The views of a scene show one set of named points, each view turned or mirrored, shifted and resized as a whole, with a little noise and some points left out.

Scene 1
View 1
bivon: [ 18.0   0.6  -5.1  -6.6  -6.5  13.3  -8.5 -18.5 -14.5  -0.1   8.8 -19.8
  11.1   2.5  23.1 -16.1 -13.3 -21.2  11.7  -3.2]
Boko: [ 23.6 -10.0  -0.2  -3.4   0.0  27.2  -3.0 -17.1  -3.7  -3.5  16.9 -32.0
  -7.9  -6.2  28.2   2.9  -2.0 -14.7  17.9 -27.4]
baz: [  5.2  -1.0 -28.4  -5.5  -3.1   9.9  -5.7 -46.5   6.4   5.7   1.7 -24.3
  20.2   7.0  12.1 -20.3 -14.6  -9.7  -6.4  -3.3]
sili: [ 16.5  -4.1 -15.8  -1.0   1.0   8.9 -14.8 -23.2  -3.0  -9.3  12.4 -29.0
  15.0  -2.7   7.9 -12.9  -6.1  -3.9   4.4  -4.6]
Kiza: [ 12.1   3.5   5.8 -36.0 -19.4  25.7   4.8   4.0  -1.9   9.2  24.0 -15.2
  -4.3 -14.9   2.9   5.8 -13.8  -5.7   8.8   1.1]
kinat: [ 17.7   3.3  10.0 -17.5 -16.0  16.2   6.1  -7.0 -14.9   6.4  14.3 -16.5
  -0.3  -3.6  26.7  -0.9 -16.6 -20.8  17.8  -7.2]
lel: [ 14.2  13.4  23.3 -40.1 -30.3   0.0   4.9  31.8 -15.9  -3.1  31.9  -9.4
   2.4 -25.0 -13.0  17.8 -19.4  11.6  14.1  18.3]
pelav: [ 24.6  -1.9  19.9 -31.5 -14.7  36.8   1.2  19.3 -14.4   4.2  27.1 -14.4
 -14.1 -16.8  18.4   6.2  -7.5 -18.2  25.2  -8.3]
Muzo: [  6.2   5.7   0.0 -30.8 -21.5  15.7  13.0 -15.8  -0.5  15.5  13.7 -13.0
   1.0  -5.2  12.7   2.0 -21.2 -11.3   4.8   0.0]
gobot: [ 17.3  -7.0  -3.7 -37.9  -7.1  56.0  -9.5   3.6   2.1  13.3  22.9 -14.9
  -9.4 -14.8   6.8 -10.9  -2.9 -20.3  10.6  -5.0]
sozu: [  4.0   4.4  -2.3 -40.7 -21.1  28.5  13.8 -11.6   8.4  20.2  19.9 -13.7
  -4.7 -12.7   3.8   5.9 -18.9  -6.3   1.7  -1.6]
tigi: [  7.5  -2.8 -13.3 -23.3  -9.7  24.0   4.0 -23.4  12.9   8.9  17.4 -23.8
   0.2  -9.6   5.3   2.0 -10.6  -1.6   0.0 -10.2]
poz: [ 18.0   2.3  20.0 -36.2 -21.3  24.2  11.6  16.5  -6.7   4.8  30.7 -17.6
 -14.4 -21.1   8.7  20.7 -10.9  -3.4  19.1  -8.0]
digo: [ 23.4   3.7  16.2 -26.8 -15.9  18.7  -8.5  22.4 -21.2  -4.8  25.3 -13.7
   0.0 -15.8   7.5  -1.1 -11.1 -10.6  21.0   6.2]
dukid: [ 11.3   1.0  -9.6  -4.4  -7.9  -0.7  -0.7 -28.4  -2.9  -3.8  10.1 -26.6
  13.2  -1.0  12.5  -3.3 -13.5  -2.8   4.4  -6.9]
View 2
lel: [-33.0  16.6  22.6  -8.8 -14.8 -41.0  28.0  -3.8  34.2 -17.5  40.2  -0.2
   4.8 -30.7   1.3  23.7  21.7 -22.5 -24.0  -0.4]
kinat: [-31.4  -4.8  15.9   5.4  -4.0 -15.1  20.1  -1.5   4.8   7.2  21.7 -12.1
   0.6  -1.9 -10.6   5.4  -7.4  -7.7 -15.0  -3.5]
sili: [-51.6   7.9   0.1  22.6  12.9   5.2   8.6   0.5  -2.0  11.2  23.0 -13.0
  -0.6  -1.9 -21.7  11.2   9.5   1.0 -17.3  25.4]
gobot: [ -9.4  15.2  -2.2  19.3  -5.9  -6.0   2.3 -16.9   4.6 -10.8   3.1 -13.9
 -14.5 -19.4 -20.9  -5.9   1.5 -22.6 -17.3  -4.0]
Muzo: [-21.6  -4.3  15.6   3.2  -5.0 -22.7   7.6   2.0   1.3  -4.0  11.7 -14.5
  -2.3   1.5  -3.9   9.7  10.1  -2.3  -7.9   4.1]
poz: [-19.7  18.3  21.2   6.1 -12.4 -25.6  17.3  -3.9  12.3  -0.2  26.8  -1.9
  -0.5 -26.0   4.1   5.7   7.8 -26.1 -11.5 -18.6]
Kiza: [-20.1  10.5  13.2   6.2  -8.4 -23.3   9.6  -5.2  10.0  -8.1  17.7  -9.3
  -4.3 -17.4  -5.5   7.9  12.8 -16.0 -14.1  -2.0]
digo: [-33.8  11.4  11.6   4.9  -9.2 -18.6  28.3 -11.4  23.1  -5.2  31.4  -6.4
  -0.1 -22.8 -16.6   7.6  -3.7 -23.3 -26.6  -5.3]
dukid: [-48.5   1.6  10.0  15.6   9.4  -3.6   9.7   7.7  -4.7  13.8  23.5 -11.8
   2.8   4.0 -10.6  14.3  11.2   6.0 -11.4  20.3]
Boko: [-36.5  11.4   7.7  27.9   5.7   8.2   9.2  -0.2 -11.3  25.5  21.3  -9.4
  -1.5  -7.4  -9.9  -4.3  -6.6 -11.9  -8.6  -6.2]
tigi: [-22.3  12.8   6.9  17.5   2.9  -9.7  -6.3   2.1  -7.6   0.0   7.7 -13.0
  -6.2  -8.4  -2.8   6.9  23.8  -5.8  -3.9  10.3]
bivon: [-41.5  -5.7   5.4  13.9   5.1  -0.1  16.9  -2.8   0.6  10.3  19.8 -15.9
  -1.8   5.1 -23.0   4.9  -9.4   0.2 -19.2  12.9]
baz: [-43.1  -5.8  -0.4  19.1  15.2   2.8  -3.3   5.1 -12.9   5.8   6.8 -21.0
  -4.0  16.8 -21.3  11.7  13.2  16.4  -9.8  34.5]
pelav: [-18.8  13.2  14.0   9.6 -12.3 -15.7  22.0 -12.0  12.3   1.7  23.1  -5.7
  -4.0 -23.8  -9.0  -3.1 -10.3 -29.1 -18.5 -22.9]
View 3
tigi: [  1.6 -13.7  17.1 -18.4 -10.6  -2.2   3.3  10.4   0.9 -10.5  21.4 -11.4
 -15.5 -10.5 -17.5  -8.3  19.6   4.3  -8.6 -29.6]
sozu: [ 10.5  -4.1  19.5  -8.4  -6.2  17.5   9.4   9.3  -3.5  -4.6  13.7 -10.2
 -20.2 -20.4 -24.7  -5.5  23.8  13.8 -11.0 -16.7]
kinat: [ -2.4   7.8   3.6 -17.3  -7.7  21.4  -4.9 -15.4 -11.6  -3.4  26.9 -10.7
   9.3  -9.6 -33.4  -9.2  17.9  17.4 -13.7  -3.5]
sili: [-17.4 -15.2  -3.7 -24.6  -7.1 -13.2  -4.2 -20.2   3.2  -9.1  34.5 -15.7
  11.5   6.8 -17.7 -23.2   6.4  10.5  -9.2 -31.2]
digo: [  4.8  14.5   0.4  -1.0  12.4  11.2 -12.9 -13.5 -34.5  -1.6  14.8 -16.0
  11.7 -19.7 -25.6 -27.6   5.9  21.9 -11.8  -3.1]
lel: [ 14.4   0.8   2.3  12.1   9.3  11.6   4.7 -15.4 -44.7   7.3  -8.9   5.2
  -4.0 -42.8 -14.4 -21.8  -5.9  32.1  -3.6   2.6]
baz: [-19.9 -25.0   2.3 -27.1 -17.4  -1.7  12.7 -20.5  29.6  -8.8  40.5 -16.8
  -1.8  15.1 -24.3 -15.7  19.8  13.3 -10.8 -40.1]
pelav: [ 10.7  24.5  11.1  -9.8   9.3  16.8 -23.0   6.4 -36.1  -7.6  19.4 -18.7
   8.3 -21.2 -30.1 -15.8  17.2   9.4 -16.3   1.6]
Muzo: [  2.1  -3.4  11.4 -12.3 -11.7  21.4   9.8  -6.6  -0.3  -2.9  20.3  -7.7
  -9.7 -14.0 -28.4  -4.8  22.3  16.7 -10.9 -11.9]
gobot: [ 10.5  14.4  18.3  -5.4  15.1   6.7 -13.0  18.9  -8.8 -13.9  23.2 -35.5
  -7.8  -7.9 -26.1 -25.2  27.6   7.0 -18.7 -24.3]
Kiza: [  9.3   3.3  12.7  -4.5   1.9  11.9  -0.1   2.5 -18.7  -3.7  12.3 -12.0
  -8.6 -21.9 -23.0 -15.5  15.4  16.0 -10.9 -12.1]
View 4
poz: [-11.4   8.2   2.3  42.3 -14.3 -21.9   0.9   7.9 -25.1 -26.0  -3.1  -3.9
  11.0 -14.1  -0.1 -19.0  -2.6 -10.1   5.5  21.1]
sili: [ 23.3  11.9  39.8  -1.3   2.3 -15.2   3.0 -22.3 -12.3  -9.2 -11.6  12.5
  -6.2  15.0  19.8   2.0  -1.0 -14.7 -12.7   8.6]
dukid: [ 26.9   5.0  30.7   1.2  -0.5 -19.4   4.1 -16.5 -13.0  -5.3   0.2  12.1
  -0.1  10.8  16.4   2.8 -15.3 -20.7 -10.0  13.7]
pelav: [-13.6  13.6  14.5  43.2 -11.6 -15.1 -11.4   2.0 -28.1 -30.3  -4.2   0.7
  11.6  -8.2  -8.2 -17.5  16.6 -19.9  -0.2  15.5]
sozu: [  5.5 -13.4  24.4  41.3  -3.8 -31.6  -7.7  10.3 -11.8 -17.3  -3.0  -0.6
   0.2  -4.6   0.5 -11.2 -20.4  -4.5 -18.2  18.9]
bivon: [ 20.0   8.8  42.1  10.9  -3.2 -15.9 -11.2 -19.3 -19.4  -9.5   3.8  14.4
   6.2  14.8   5.9  -1.9   5.8 -29.5 -15.3  12.4]
lel: [-12.0  19.7  13.2  33.6 -29.3 -32.6  13.5   3.9 -38.7  -8.5   5.5  -7.4
  18.4 -16.6  28.0 -26.4  -3.2   3.2   3.4  36.2]
baz: [ 37.9  -7.4  51.9   0.1   8.7 -22.9  -5.3 -17.3  -3.0  -2.3  -4.5  16.7
  -8.9  21.5  14.7   8.6 -17.9 -17.1 -29.3   8.0]
Boko: [ 13.1  10.1  16.3  12.2   7.6  -4.4  -4.9 -15.6 -11.0 -28.2 -12.2  11.7
  -2.7   8.5  -8.3   2.7   4.4 -33.3   0.4   0.3]
Muzo: [ 12.4  -9.1  27.6  31.1  -6.2 -29.0  -8.8   2.1 -16.2 -10.2   7.9   5.3
   7.0   0.1   1.7  -8.0 -17.2 -15.3 -16.8  20.8]
Kiza: [ -4.2   3.9  19.3  38.6 -10.3 -24.6  -4.3   6.1 -22.3 -20.5  -5.4  -0.9
   5.8  -7.9   4.4 -16.4  -2.6  -6.9  -7.4  19.1]
kinat: [ 10.0   5.7  26.1  25.6 -10.5 -20.2 -10.1  -6.3 -23.9 -13.2  11.2   7.7
  13.6   2.4  -0.1  -9.0  -1.1 -27.5  -6.1  19.1]
tigi: [ 12.8  -9.4  24.6  25.5   5.4 -25.1   0.1   1.9  -3.9 -18.5 -16.8   3.7
 -10.5   1.8   5.7  -2.3 -20.8  -4.5 -16.3  10.3]

Which points are out of place in each view (at most two, in the order of its rows)? Write - if all are in place.
view 1 -> kinat, tigi
view 2 -> -
view 3 -> -
view 4 -> lel, Kiza
